A landscape with many valleys, sampled at points; each row gives a point and its height.
A ball rolls from a point to whichever of its 4 nearest points has the largest drop for the distance, and stops where none of them is lower. Distance is the straight distance between rows; heights are no part of it.
Z824: [-1.594,0.910,-0.868,-1.068,-0.137,-1.387,-0.555,-0.278,0.547,3.059,0.217,-0.612,0.689,-0.219,-0.225,-0.204,-0.790,-1.965,0.549,1.075,-2.303,0.363,1.615,-1.133,1.091,2.109]  height 2.15
Z66: [3.662,0.095,0.531,-0.727,0.006,0.271,1.042,-0.256,0.392,-4.318,1.666,-3.908,-2.272,0.755,-0.469,0.671,0.024,1.735,-0.093,-1.207,3.158,-0.601,0.618,1.080,-0.217,-0.764]  height 8.47
Z148: [1.059,-1.447,1.087,0.324,0.568,0.021,-0.012,-1.000,-0.017,-3.075,0.901,-1.770,-0.805,0.805,0.360,0.668,-1.036,1.930,-0.682,0.666,1.237,-0.450,-0.289,0.121,-0.161,-0.218]  height 7.53
Z293: [-2.027,1.408,-1.156,0.185,-1.618,0.263,0.411,1.005,-0.262,2.914,-0.833,1.266,0.693,-0.316,-0.096,-0.001,0.266,-1.464,1.034,-0.788,-3.639,0.852,1.325,0.519,1.495,0.217]  height 1.99
Z567: [-1.032,0.408,-0.830,-0.663,1.322,0.023,0.176,-0.019,0.620,3.212,0.368,-0.330,0.542,-1.194,-0.964,-0.162,-0.362,-3.586,-1.151,0.796,-2.664,1.383,1.262,-0.250,0.457,2.505]  height 2.65
Z302: [0.120,-0.253,-0.220,0.007,0.531,0.975,0.192,0.902,0.056,-0.583,-0.898,2.259,-0.251,0.127,-0.485,-0.495,0.042,0.515,0.235,-0.691,1.559,-0.368,-1.613,-0.237,-1.231,-1.240]  height 1.85
Z500: [-0.212,0.011,0.302,-1.317,-0.604,0.415,0.091,-1.106,-0.909,1.063,-0.775,-0.801,-0.261,0.307,0.915,-0.040,-0.087,1.583,-0.416,0.916,-2.286,0.069,0.366,-0.424,0.961,0.260]  height 5.08
Z37: [-0.858,2.251,-0.398,-2.030,-1.673,-2.104,-0.681,-1.223,-0.376,3.577,-0.936,-1.146,0.590,-0.200,1.055,-0.754,1.067,-0.786,0.806,1.355,-2.412,-0.042,1.695,-1.436,1.620,1.570]  height 2.01
Z537: [0.852,0.005,-0.413,-0.212,0.921,0.177,0.292,0.483,0.972,-0.473,1.173,-1.367,-0.280,-0.571,-0.881,0.379,-0.187,-0.590,-1.994,-0.898,1.433,-0.650,-0.269,-1.005,-0.323,0.594]  height 4.27
Z299: [0.876,-2.393,0.585,2.947,1.764,2.036,-1.450,-1.292,-0.210,-3.509,0.182,2.343,2.152,-0.779,-0.023,0.942,0.874,-0.409,-1.590,0.207,2.331,0.446,-1.208,2.310,-1.397,-1.531]  height 4.99
Z971: [-2.902,0.375,-0.978,2.626,-1.315,-0.074,0.285,2.125,-0.018,1.734,-0.187,2.499,0.929,-0.437,-1.074,0.642,0.341,-1.976,2.336,-1.385,-3.037,0.876,1.410,1.995,1.440,-0.347]  height 2.88
Z457: [1.311,-0.169,-0.784,0.250,1.261,2.622,0.403,0.333,0.293,-1.312,-0.500,1.603,-0.409,-0.690,-0.796,-0.155,0.036,0.232,-1.925,-1.479,1.631,-0.736,-1.352,0.772,-1.634,-1.257]  height 4.20
Z917: [-2.284,1.452,-0.950,0.339,-1.347,-1.257,-0.098,1.605,0.784,3.040,-0.943,1.296,0.228,-0.465,-1.384,0.166,-0.161,-1.983,1.812,-1.343,-1.821,0.095,0.963,-0.480,1.165,0.587]  height 2.57
Z95: [-0.047,3.443,-0.503,-2.987,-3.257,-1.401,-0.247,-1.396,-0.247,3.761,-2.578,-0.657,0.362,-1.468,1.303,-0.918,2.724,-0.942,0.622,0.545,-2.251,-0.093,1.328,-1.516,1.211,1.133]  height 2.59
Z217: [0.008,1.760,-0.586,-2.717,-1.107,-1.369,-0.171,-1.620,-0.321,3.235,-0.973,-2.054,0.334,-0.903,1.072,-0.723,1.394,-0.917,-0.639,1.333,-2.003,-0.244,1.499,-1.548,0.840,1.885]  height 2.36
Z825: [-1.537,1.615,-0.406,-0.759,-1.952,-1.859,-0.396,0.103,-0.414,2.716,-0.847,-0.200,0.048,0.617,0.790,-0.559,0.020,0.024,1.545,0.478,-2.186,0.002,1.441,-1.291,1.583,0.712]  height 1.62
Z932: [0.569,0.518,-0.307,-1.155,-0.322,0.856,0.441,0.257,-0.457,0.269,-1.298,0.883,-0.969,-0.029,0.159,-0.549,-0.230,1.309,-0.070,-0.510,-0.120,-0.517,-0.979,-0.588,-0.308,-1.169]  height 4.87
Z790: [1.000,-1.789,0.148,2.087,1.924,1.777,-0.130,-0.595,0.457,-2.816,1.231,0.479,1.194,-0.733,-0.323,1.024,-0.192,-0.360,-2.130,-0.316,2.014,0.001,-0.484,1.319,-0.835,-0.613]  height 5.04
Z739: [-0.125,-1.838,0.342,0.885,1.001,1.242,-0.251,-0.877,-0.180,-1.268,0.224,0.564,0.384,0.161,0.372,0.591,-0.753,0.965,-1.121,0.466,-0.449,0.341,-0.427,0.397,0.002,-0.517]  height 5.14
Z862: [3.660,0.553,-0.263,-1.533,1.438,2.195,1.099,0.368,-0.163,-3.548,-0.305,-0.100,-2.545,0.667,-0.593,-1.344,0.142,2.184,0.584,-0.495,2.963,-1.024,-1.641,0.763,-1.851,-1.841]  height 7.42
Z765: [-0.830,-1.231,-0.149,0.450,1.252,-1.164,-0.497,-0.359,0.274,0.169,1.888,-1.444,0.706,0.712,-0.042,0.316,-1.524,-0.325,-0.796,1.596,-0.233,0.415,0.515,-0.552,0.436,1.947]  height 3.51
Z232: [1.700,-0.705,0.893,-0.324,0.273,-0.523,0.229,0.170,0.394,-3.260,1.200,-1.285,-1.098,0.900,-0.114,-0.081,-0.839,1.890,0.156,-0.054,3.312,-0.647,-0.927,-0.363,-0.969,-0.660]  height 5.56
Z834: [-0.028,-2.003,1.162,2.671,1.152,0.248,-0.781,0.257,0.347,-2.996,1.433,1.315,2.435,-0.351,-0.348,0.835,0.762,-0.923,-0.718,0.043,4.167,0.003,-1.505,0.786,-1.118,-0.968]  height 5.00
Z300: [1.512,0.151,0.149,-0.251,1.001,1.556,0.580,1.155,-0.611,-1.873,-0.465,2.615,-1.216,1.039,0.070,-1.562,0.020,1.670,1.996,-0.067,2.593,-0.463,-2.430,-0.029,-1.960,-1.816]  height 5.59
Z209: [-2.650,1.477,-1.186,2.466,-1.748,-0.580,0.925,2.648,0.524,2.375,-0.532,2.508,0.352,-1.202,-2.202,0.719,0.295,-2.970,2.644,-2.031,-3.223,0.554,1.897,1.841,1.159,-0.326]  height 2.99
Z385: [1.606,1.137,-0.498,-1.959,-0.004,0.110,0.585,-0.998,0.660,0.703,0.022,-2.585,-0.865,-0.664,0.027,-0.096,0.525,-0.289,-2.060,-0.387,0.308,-0.994,0.173,-1.425,0.139,0.912]  height 8.09
Z470: [-0.974,-1.400,-0.058,1.579,2.139,0.453,-0.008,0.213,0.655,0.667,1.119,0.627,1.352,-0.989,-0.594,0.966,-0.879,-2.223,-1.838,0.179,-0.843,0.682,0.078,0.483,-0.292,1.462]  height 2.02
Z440: [0.489,-2.310,1.420,2.744,1.058,1.042,-1.528,-0.411,-0.371,-3.966,-0.432,3.130,2.558,0.008,0.177,0.252,1.456,-0.430,0.838,0.606,4.519,0.455,-2.442,1.705,-1.593,-2.297]  height 4.60
Z764: [-0.199,1.876,-0.068,-2.164,-1.881,-1.791,-0.286,0.034,0.013,1.996,-1.488,-0.632,-0.840,0.513,0.672,-1.158,0.669,0.525,1.230,-0.085,-0.178,-0.849,-0.109,-2.156,0.200,0.171]  height 2.94
Z925: [2.836,1.568,0.777,-2.931,-0.743,-1.343,0.346,-1.094,0.067,-1.447,-0.102,-4.139,-2.434,0.287,0.382,-0.519,0.768,1.707,-0.574,-0.404,1.961,-1.426,0.048,-0.988,-0.571,0.190]  height 5.74
Z242: [0.992,-2.195,0.436,0.946,0.640,1.914,-0.281,-1.255,-0.750,-2.301,-0.451,0.646,0.006,0.491,0.264,0.529,-0.474,1.721,-0.544,0.616,0.038,0.272,-0.885,0.938,-0.309,-1.653]  height 6.46
Z705: [-0.061,-0.117,-0.188,-0.275,0.543,-0.217,0.003,0.548,0.812,-0.072,0.283,-0.246,-0.179,0.072,-0.428,0.000,-0.666,0.142,-0.868,-0.422,0.962,-0.567,-0.577,-1.226,-0.372,0.177]  height 3.83
Z424: [0.643,-1.337,0.151,1.663,1.466,1.895,-0.095,0.492,0.274,-1.987,-0.255,2.494,0.957,-0.835,-0.546,0.462,0.495,-0.353,-1.517,-1.078,2.476,-0.119,-1.462,1.629,-1.699,-1.497]  height 3.85
Z533: [2.219,0.054,-0.631,0.353,1.155,1.324,0.782,-0.038,1.157,-1.683,1.806,-1.786,-0.823,-0.807,-0.825,0.705,-0.022,-0.540,-2.973,-1.531,1.901,-0.393,0.100,0.180,-0.108,0.284]  height 5.05
Z250: [-0.984,2.685,-0.960,-2.188,-2.946,0.451,0.752,0.270,-0.686,3.174,-2.180,0.767,0.164,-0.896,0.859,-0.671,2.072,-0.419,0.665,-0.462,-3.285,0.423,1.176,-0.124,1.443,-0.123]  height 2.64
Z523: [-0.447,1.615,-0.811,-1.805,-1.238,1.015,0.675,0.040,-0.019,2.473,-1.878,0.808,-0.222,-0.957,0.246,-0.556,0.943,-0.481,-0.472,-0.910,-2.222,-0.075,0.161,-0.424,0.524,0.093]  height 4.18
Z93: [0.977,0.796,0.190,-1.841,-0.429,-1.300,0.168,-0.072,0.571,-0.608,0.168,-1.815,-1.518,0.660,-0.027,-0.604,-0.119,1.145,0.079,0.016,2.270,-1.200,-0.741,-1.746,-0.628,0.224]  height 5.07
Z730: [-1.256,-1.221,0.365,1.231,0.344,-0.309,-0.594,0.155,0.097,-0.808,0.582,0.891,0.779,0.563,0.057,0.524,-1.000,0.601,0.491,0.662,0.335,0.152,-0.738,-0.439,0.051,-0.138]  height 2.96
Z45: [2.007,1.118,1.206,-2.586,-0.888,-1.795,0.097,-1.439,-0.046,-0.924,-0.270,-4.194,-2.183,0.360,0.811,-0.499,0.650,1.976,-0.154,0.313,1.197,-1.379,0.514,-0.827,-0.288,0.506]  height 5.86
Z934: [-1.993,-0.452,-0.317,2.135,0.682,1.039,0.076,0.683,0.240,2.033,-0.197,2.765,1.286,-1.397,-1.096,0.753,-0.336,-2.376,-0.112,-0.908,-2.981,1.293,0.652,1.941,0.128,0.750]  height 2.58
Z488: [-1.130,0.368,-0.531,0.104,-0.330,0.186,0.183,0.965,0.594,1.719,-0.615,1.339,-0.049,-0.437,-0.884,0.082,-0.308,-0.880,-0.243,-1.173,-0.748,-0.074,-0.343,-0.614,0.291,0.177]  height 5.22
Z948: [0.770,-0.647,0.338,-0.752,0.691,-0.120,-0.018,-1.141,0.143,-0.025,0.947,-2.255,-0.437,0.232,0.591,0.053,-0.678,0.940,-1.679,0.856,-0.381,-0.021,0.791,-0.264,0.163,0.871]  height 5.16
Z86: [-1.478,-0.454,-0.345,1.155,-1.324,0.726,0.152,0.345,-0.855,0.368,-0.738,1.714,0.510,0.807,0.869,0.052,-0.137,1.051,1.250,-0.152,-2.285,0.801,0.243,0.803,1.054,-1.213]  height 1.89
Z220: [-0.773,3.478,-0.885,-1.933,-3.729,-1.083,0.237,0.351,-0.652,3.089,-2.205,0.351,-0.447,0.043,1.455,-1.319,2.449,0.001,2.435,-0.547,-2.259,-0.082,1.151,-0.962,1.459,-0.361]  height 3.08
Z332: [-2.003,2.549,-1.515,-0.149,-2.972,-0.806,0.628,1.916,0.211,2.820,-1.183,1.255,-0.206,-0.242,-0.677,-0.680,0.823,-1.749,2.537,-1.631,-3.105,0.308,1.404,0.161,1.690,-0.480]  height 2.66
Z444: [0.767,1.690,0.808,-2.883,-1.712,-2.420,-0.708,-1.762,-0.195,1.420,-0.662,-2.544,-1.266,0.399,1.476,-0.953,0.802,1.591,0.190,1.369,-0.404,-1.042,0.654,-1.694,0.448,1.184]  height 4.75
Z837: [0.137,0.574,0.648,-1.952,-0.489,-0.963,-0.083,-1.731,-0.933,1.578,-0.253,-2.367,-0.299,0.042,1.437,-0.498,0.331,1.166,-0.345,1.952,-2.027,-0.033,1.395,-0.616,1.054,1.326]  height 4.52
Z886: [0.217,1.570,-0.561,-1.996,-1.208,-0.102,0.366,0.489,-0.228,1.460,-1.744,0.598,-1.319,0.570,0.604,-1.421,0.623,0.822,1.155,-0.611,0.328,-0.722,-1.085,-1.662,-0.412,-0.584]  height 3.76
Z304: [1.116,-1.449,0.653,1.334,1.166,0.619,-0.038,0.169,0.621,-3.145,1.541,-0.270,0.590,-0.063,-0.787,0.675,-0.168,0.415,-1.256,-0.295,3.333,-0.204,-0.953,0.173,-0.717,-0.584]  height 5.89
Z471: [-0.690,0.173,0.750,-1.145,-0.389,-2.316,-0.903,-0.956,-0.145,0.676,0.320,-1.925,-0.677,1.230,0.999,-0.166,-1.049,1.717,0.491,1.640,-0.219,-0.468,0.698,-1.163,0.581,0.839]  height 3.72
Z690: [-2.171,0.608,-0.679,1.276,-0.161,-0.487,-0.048,1.413,0.594,2.561,-0.554,1.848,0.805,-0.713,-1.261,0.454,-0.303,-1.875,1.035,-0.821,-2.440,0.718,0.728,0.370,0.867,0.740]  height 2.62
Z549: [-0.457,-0.493,0.339,-0.052,0.349,-1.163,-0.464,0.116,0.706,-0.904,1.282,-0.950,-0.176,0.516,-0.399,0.380,-1.156,0.500,-0.401,0.579,1.845,-0.766,-0.311,-1.188,-0.123,0.593]  height 4.35
Z851: [-1.423,-0.619,0.171,1.359,-0.967,0.163,-0.167,0.822,-0.756,0.050,-0.464,1.947,0.442,1.020,0.620,0.082,-0.467,1.124,1.919,-0.175,-0.662,0.327,-0.662,0.036,0.526,-1.651]  height 3.01
Z830: [-0.592,-1.813,0.740,2.900,0.391,1.371,-0.860,-0.025,-0.809,-1.876,-0.216,3.078,2.213,0.189,0.309,0.477,0.360,-0.249,0.797,0.066,1.568,0.799,-1.815,1.347,-0.888,-1.935]  height 3.97
Z882: [1.090,-0.386,-0.015,-0.260,0.934,-0.211,0.298,-0.304,0.516,-1.297,1.618,-2.272,-0.358,0.114,-0.227,0.424,-0.468,0.140,-1.936,0.045,1.298,-0.279,0.145,-0.727,0.101,0.885]  height 4.72
Z564: [-1.534,-0.063,-0.499,-0.184,0.504,-0.427,-0.079,-0.072,-0.396,2.846,0.451,-0.103,0.967,0.081,0.344,-0.216,-0.646,-1.185,0.036,1.287,-3.006,1.120,1.443,-0.364,1.376,1.642]  height 2.54
Z545: [-2.490,-0.603,-0.979,2.306,1.247,-0.184,-0.232,1.053,-0.364,2.413,0.832,1.504,1.770,-0.464,-0.685,0.468,-0.860,-2.842,0.939,0.703,-3.313,1.810,1.220,1.545,0.956,1.626]  height 2.49
Z166: [0.323,-1.478,-0.398,1.204,2.484,0.222,0.238,-0.409,0.377,-1.155,2.940,-1.996,0.834,-0.141,-0.235,0.516,-0.766,-1.455,-2.243,1.017,0.346,0.927,0.604,0.342,-0.071,1.817]  height 3.87
Z883: [0.160,-0.393,-0.365,0.254,0.963,1.327,0.406,-0.081,0.374,-0.152,0.217,0.353,0.233,-0.672,-0.638,0.370,-0.272,-0.532,-2.187,-0.795,0.343,-0.238,-0.419,-0.133,-0.544,0.021]  height 4.74
Z296: [-0.351,-0.565,-0.062,0.493,-0.004,0.644,0.125,0.788,-0.363,-0.360,-0.462,1.834,0.000,0.584,0.018,-0.348,-0.357,0.857,0.897,-0.539,0.853,-0.167,-1.196,-0.173,-0.650,-1.349]  height 3.22
Z92: [-2.107,1.728,-0.644,-0.495,-1.289,-2.730,-0.843,-0.076,-0.126,3.000,0.162,-0.716,0.551,0.877,0.718,-0.212,-0.806,-0.580,1.950,1.392,-2.564,0.337,2.081,-0.852,1.789,1.423]  height 1.87
Z201: [-1.418,-0.257,-0.164,2.259,0.366,0.689,-0.043,1.914,0.348,0.971,-0.762,3.823,0.849,-1.175,-1.474,0.560,0.564,-1.766,0.913,-2.073,0.213,0.393,-0.937,1.640,-1.197,-0.935]  height 2.73
Z483: [-1.756,-1.527,-0.346,1.769,1.598,0.631,-0.105,0.356,0.181,1.362,0.760,1.094,1.515,-0.594,-0.500,0.987,-0.962,-1.830,-0.448,0.427,-1.940,1.110,0.538,0.786,0.222,1.345]  height 1.93
Z953: [-0.628,-1.102,0.660,2.342,1.328,0.910,-0.733,1.401,0.036,-0.823,-0.237,3.584,1.877,-0.976,-1.026,0.459,1.135,-1.507,-0.044,-1.172,2.835,0.328,-2.087,1.724,-1.965,-1.342]  height 3.26
Z90: [2.622,-1.441,0.213,1.372,1.637,2.336,-0.136,-0.057,-0.235,-4.589,0.138,1.409,-0.332,-0.264,-0.531,-0.005,0.296,1.051,-0.403,-0.035,3.650,-0.623,-1.700,1.860,-1.856,-2.397]  height 6.99
Z356: [-2.127,-1.164,-0.107,2.610,0.221,0.798,-0.240,0.938,-0.261,0.524,-0.138,3.018,1.570,0.013,-0.384,0.714,-0.132,-0.911,0.565,-0.810,-1.147,0.948,-0.434,1.228,0.291,-0.519]  height 2.00
Z228: [3.669,-1.174,0.918,-0.128,0.296,0.670,0.546,-0.833,0.088,-5.624,1.408,-3.757,-2.006,0.769,-0.438,1.307,-0.417,2.146,0.047,-0.495,2.250,-0.200,0.744,1.955,-0.119,-1.336]  height 1.68
Z831: [-0.508,0.874,-0.743,-1.599,-0.209,-0.693,0.110,-0.261,0.384,2.477,-0.865,-0.947,0.196,-0.722,-0.160,0.003,0.024,-1.126,-0.849,0.094,-1.649,-0.184,0.630,-1.368,0.648,1.589]  height 2.60
Z464: [-1.304,-1.470,0.463,2.022,1.195,-0.497,-0.561,0.586,0.631,-0.426,1.337,0.648,1.774,-0.371,-0.911,0.923,-0.965,-1.081,-0.664,0.264,0.911,0.272,-0.452,-0.068,-0.120,0.818]  height 1.97
Z682: [0.039,3.642,0.422,-2.475,-3.578,-3.617,-0.882,-1.877,-0.641,3.398,-2.321,-1.391,-0.016,-0.460,1.983,-1.493,2.484,0.371,1.950,1.210,-0.830,-0.616,1.280,-1.807,1.172,0.932]  height 3.00
Z360: [2.062,-1.058,0.905,-0.843,0.844,-0.224,0.367,-1.446,-0.111,-2.746,1.814,-4.255,-1.253,0.901,0.305,0.745,-0.720,1.897,-1.021,0.643,0.914,-0.210,1.141,0.690,0.193,0.181]  height 1.28
Z461: [2.262,1.792,0.558,-3.121,-1.183,-1.418,-0.010,-1.974,-0.119,0.372,-0.678,-3.933,-1.411,-0.743,1.107,-0.669,1.723,0.735,-1.099,0.208,0.468,-1.251,0.592,-1.315,-0.313,1.168]  height 5.15
Z177: [2.890,1.222,0.129,-3.020,-0.694,0.491,0.691,-0.632,-0.100,-0.784,-0.983,-2.109,-2.240,0.081,0.231,-1.156,0.753,1.518,-0.667,-0.691,1.276,-1.287,-0.660,-0.979,-0.930,-0.433]  height 6.06
Z721: [-0.518,2.139,-0.337,-1.356,-2.715,-1.123,0.080,0.639,-0.786,2.178,-1.792,0.567,-0.909,1.118,1.348,-1.503,0.737,1.234,2.683,-0.394,-1.279,-0.420,0.192,-1.308,0.874,-0.979]  height 2.08
Z597: [1.925,-0.734,1.369,-0.784,0.261,0.003,0.273,0.142,-0.388,-3.186,0.139,-0.231,-1.941,1.154,0.260,-0.603,-0.765,2.612,1.556,0.571,2.853,-0.515,-1.522,-0.312,-1.534,-1.648]  height 6.44
Z334: [1.200,-1.247,0.821,1.326,0.828,0.415,-0.165,0.599,0.168,-3.220,0.726,0.882,0.215,0.506,-0.251,0.238,-0.261,0.923,0.410,0.114,3.765,-0.289,-1.698,0.095,-1.377,-1.367]  height 6.51
Z743: [0.638,-2.156,1.167,3.084,2.248,1.252,-0.917,-0.582,0.453,-3.643,2.051,0.519,2.602,-0.757,-0.315,1.303,0.884,-1.675,-2.096,0.037,3.374,0.822,-0.829,2.229,-0.948,-0.343]  height 5.12
Z132: [0.843,-1.367,0.455,2.497,2.396,1.997,-0.320,-0.237,0.738,-2.033,1.025,1.688,1.600,-1.416,-0.723,1.246,0.464,-1.917,-3.127,-1.253,2.315,0.168,-0.721,2.265,-1.555,-0.854]  height 4.47
Z767: [-0.953,-1.782,0.405,2.544,2.006,1.056,-0.455,0.186,0.344,-0.276,0.322,2.066,1.875,-0.931,-0.703,1.134,-0.250,-1.615,-1.300,-0.395,0.194,0.644,-0.655,1.459,-0.646,0.093]  height 0.67
Z103: [-1.703,1.482,-0.324,0.241,-2.934,-1.084,0.022,1.085,-0.860,1.772,-0.812,0.851,-0.273,1.272,1.690,-0.827,0.243,1.153,2.820,-0.158,-2.308,0.075,1.125,-0.096,1.911,-1.447]  height 2.37
Z194: [0.712,-0.401,1.217,-1.256,-0.436,-1.781,-0.308,-0.792,0.248,-1.555,0.886,-2.600,-1.394,1.293,0.565,0.013,-1.291,2.145,0.127,1.178,1.423,-0.911,-0.026,-0.936,-0.095,0.327]  height 4.98
Z241: [1.346,-1.367,1.057,0.207,0.235,0.394,-0.080,0.168,-0.847,-2.912,-0.496,1.142,-0.989,1.534,0.550,-0.588,-0.836,2.323,2.138,0.665,2.010,-0.130,-1.930,0.016,-1.504,-2.101]  height 6.56
Z678: [1.620,0.190,-0.580,-0.865,0.823,1.455,0.714,0.351,0.149,-1.257,-0.269,0.513,-1.048,-0.140,-0.366,-0.710,0.262,0.798,-1.294,-1.125,2.039,-1.027,-1.281,-0.215,-1.232,-0.890]  height 4.17
Z314: [-2.625,1.121,-1.249,0.980,-0.738,-0.928,-0.076,1.254,0.003,3.160,-0.028,0.855,0.912,-0.212,-1.118,0.191,-0.291,-2.601,1.997,-0.211,-3.715,1.216,2.416,0.732,1.457,1.078]  height 2.53
Z279: [2.012,-0.775,0.183,-0.356,0.715,0.806,0.383,-0.543,0.180,-2.281,0.834,-1.843,-0.760,0.086,-0.407,0.494,-0.403,0.891,-2.140,-0.430,1.645,-0.612,0.013,0.081,-0.357,-0.332]  height 6.30
Z208: [-1.065,0.688,-0.240,-0.637,-1.721,0.776,0.370,0.179,-0.946,1.643,-1.299,0.812,0.014,0.521,1.126,-0.211,0.201,1.135,0.796,0.068,-2.796,0.426,0.585,0.149,1.238,-0.828]  height 3.38
Z877: [1.251,0.148,-0.060,-0.468,0.459,-0.567,0.370,0.575,1.160,-1.939,1.188,-1.513,-0.934,0.343,-0.694,0.196,-0.294,0.251,-0.749,-0.842,3.284,-0.945,-0.753,-1.194,-0.578,0.242]  height 4.62
Z491: [0.208,-0.854,0.933,-0.534,-0.532,-0.810,-0.198,-0.245,-0.276,-0.874,-0.076,-0.320,-1.172,1.344,0.840,-0.045,-0.975,2.224,0.902,0.901,0.426,-0.513,-0.612,-0.716,-0.130,-0.836]  height 4.83
Z554: [1.130,1.265,-0.193,-1.759,-0.259,0.981,0.584,0.999,-0.752,0.025,-1.328,1.835,-1.965,1.044,0.631,-1.916,0.415,1.613,2.470,-0.599,1.140,-0.280,-1.746,-0.853,-1.455,-1.346]  height 4.93
Z478: [-0.633,-0.263,-0.218,0.093,0.081,0.814,0.299,-0.111,0.012,1.009,-0.368,0.840,0.338,-0.461,-0.119,0.129,-0.584,-0.010,-0.890,-0.318,-1.523,0.292,-0.244,-0.046,0.633,-0.014]  height 5.76
Z290: [-0.261,-0.480,-0.555,-0.243,1.909,0.127,0.356,-0.252,0.332,1.274,1.680,-1.249,0.453,-0.441,-0.221,0.158,-1.001,-1.769,-1.784,1.127,-1.101,0.727,0.935,-0.434,0.274,2.046]  height 2.98
Z872: [-0.696,-1.720,-0.430,1.044,1.746,0.612,-0.062,-0.809,-0.623,-0.110,1.575,-0.763,0.759,0.189,0.387,0.428,-1.021,-0.608,-1.033,1.586,-1.510,1.223,0.411,0.417,0.296,1.196]  height 3.99
Z75: [-1.358,-0.850,-1.379,0.331,1.747,-0.409,-0.116,0.184,-0.885,2.304,1.371,-0.828,0.881,0.331,0.302,-0.582,-1.304,-2.683,-0.320,2.675,-2.711,1.923,1.665,0.433,0.532,2.609]  height 3.17
Z840: [-0.250,0.442,0.288,-1.114,-0.449,-0.888,-0.008,0.011,-0.107,0.735,-0.572,-0.553,-0.776,0.546,0.231,-0.320,-0.441,1.027,0.134,0.169,-0.267,-0.662,-0.159,-1.339,0.070,0.425]  height 2.71
Z110: [-0.341,0.334,-0.485,-0.449,0.248,-1.404,-0.060,0.323,1.409,0.793,0.420,-0.806,-0.233,-0.110,-0.880,0.151,-0.666,-0.799,-0.360,-0.354,1.346,-0.640,-0.425,-2.065,-0.176,1.103]  height 4.19
Z941: [-1.841,0.533,-0.808,0.846,-0.210,0.765,0.534,1.257,0.659,2.881,-0.948,2.398,0.298,-1.465,-1.603,0.683,-0.115,-2.605,0.307,-1.541,-2.865,0.906,0.691,1.201,0.444,0.793]  height 2.95
Z49: [1.726,0.317,0.716,-2.299,-0.310,0.164,0.440,-1.608,-0.525,-0.401,-0.597,-2.620,-1.376,-0.021,0.684,-0.265,0.450,1.852,-1.147,0.469,-0.466,-1.020,0.341,-0.465,-0.018,-0.011]  height 7.21
Z507: [1.191,-0.949,1.281,-1.322,-0.095,-0.942,-0.083,-1.535,-0.429,-1.775,0.691,-3.194,-1.497,1.171,0.738,0.108,-0.637,2.314,-0.150,1.187,0.165,-0.645,0.426,0.050,-0.014,0.279]  height 6.64
Z319: [-1.772,-2.021,-0.300,2.932,1.449,1.331,-0.655,-0.169,-0.431,0.260,0.486,2.535,2.133,-0.482,-0.196,0.948,0.002,-1.897,-0.149,0.276,-2.003,1.833,-0.093,2.044,0.009,0.371]  height 0.96
Z660: [1.291,-1.563,0.632,1.150,0.936,0.048,-0.004,-0.786,0.385,-3.846,2.240,-2.140,-0.143,0.436,-0.213,0.903,-0.697,1.204,-0.837,0.685,2.175,-0.073,-0.135,0.636,0.022,0.082]  height 7.09
Z820: [-0.624,-2.270,0.803,2.945,1.172,0.709,-1.111,0.057,0.131,-2.156,0.588,2.222,2.256,-0.119,-0.191,0.588,0.394,-0.362,-0.203,0.140,2.339,0.357,-1.606,0.998,-1.085,-1.192]  height 4.49
Z427: [-2.823,1.200,-1.249,1.667,-0.906,0.336,0.923,1.954,0.179,3.013,-0.356,1.859,-0.024,-1.637,-1.805,0.645,0.258,-3.652,1.751,-1.089,-5.022,1.917,2.777,2.725,1.606,1.183]  height 2.78
Z108: [-0.395,2.221,-0.673,-1.919,-2.206,-0.353,0.664,0.868,-0.399,2.038,-2.046,1.193,-0.884,0.529,0.716,-1.421,1.009,0.630,2.034,-0.884,-1.092,-0.263,-0.310,-1.255,0.389,-0.580]  height 3.16
Z916: [1.227,-0.628,0.761,-0.685,0.272,0.193,0.153,-0.246,-0.234,-1.689,-0.288,-0.389,-1.159,0.856,0.415,-0.131,-0.604,2.161,0.166,0.190,1.369,-0.581,-0.679,-0.545,-0.658,-1.028]  height 2.82
Z160: [0.301,0.812,0.898,-2.007,-1.228,-1.705,-0.331,-1.419,-0.720,1.526,-0.777,-2.019,-0.627,0.543,1.417,-0.527,0.461,1.681,0.481,1.401,-0.890,-0.573,0.660,-1.035,0.550,0.605]  height 4.36

Where does a ball stop that starts at each point below?
Z75 => Z825
Z743 => Z767
Z834 => Z767
Z790 => Z767
Z299 => Z767

Call two points neighbours if one is among the 4 nearest of the other. Go from one point of each pair to the other, from neighbour to neighbour, staying as low as possible. Name the highest point that can't be avoided.
Z825 and Z360 => Z279
Z293 and Z86 => Z314
Z721 and Z916 => Z678
Z302 and Z840 => Z296
Z767 and Z86 => Z356
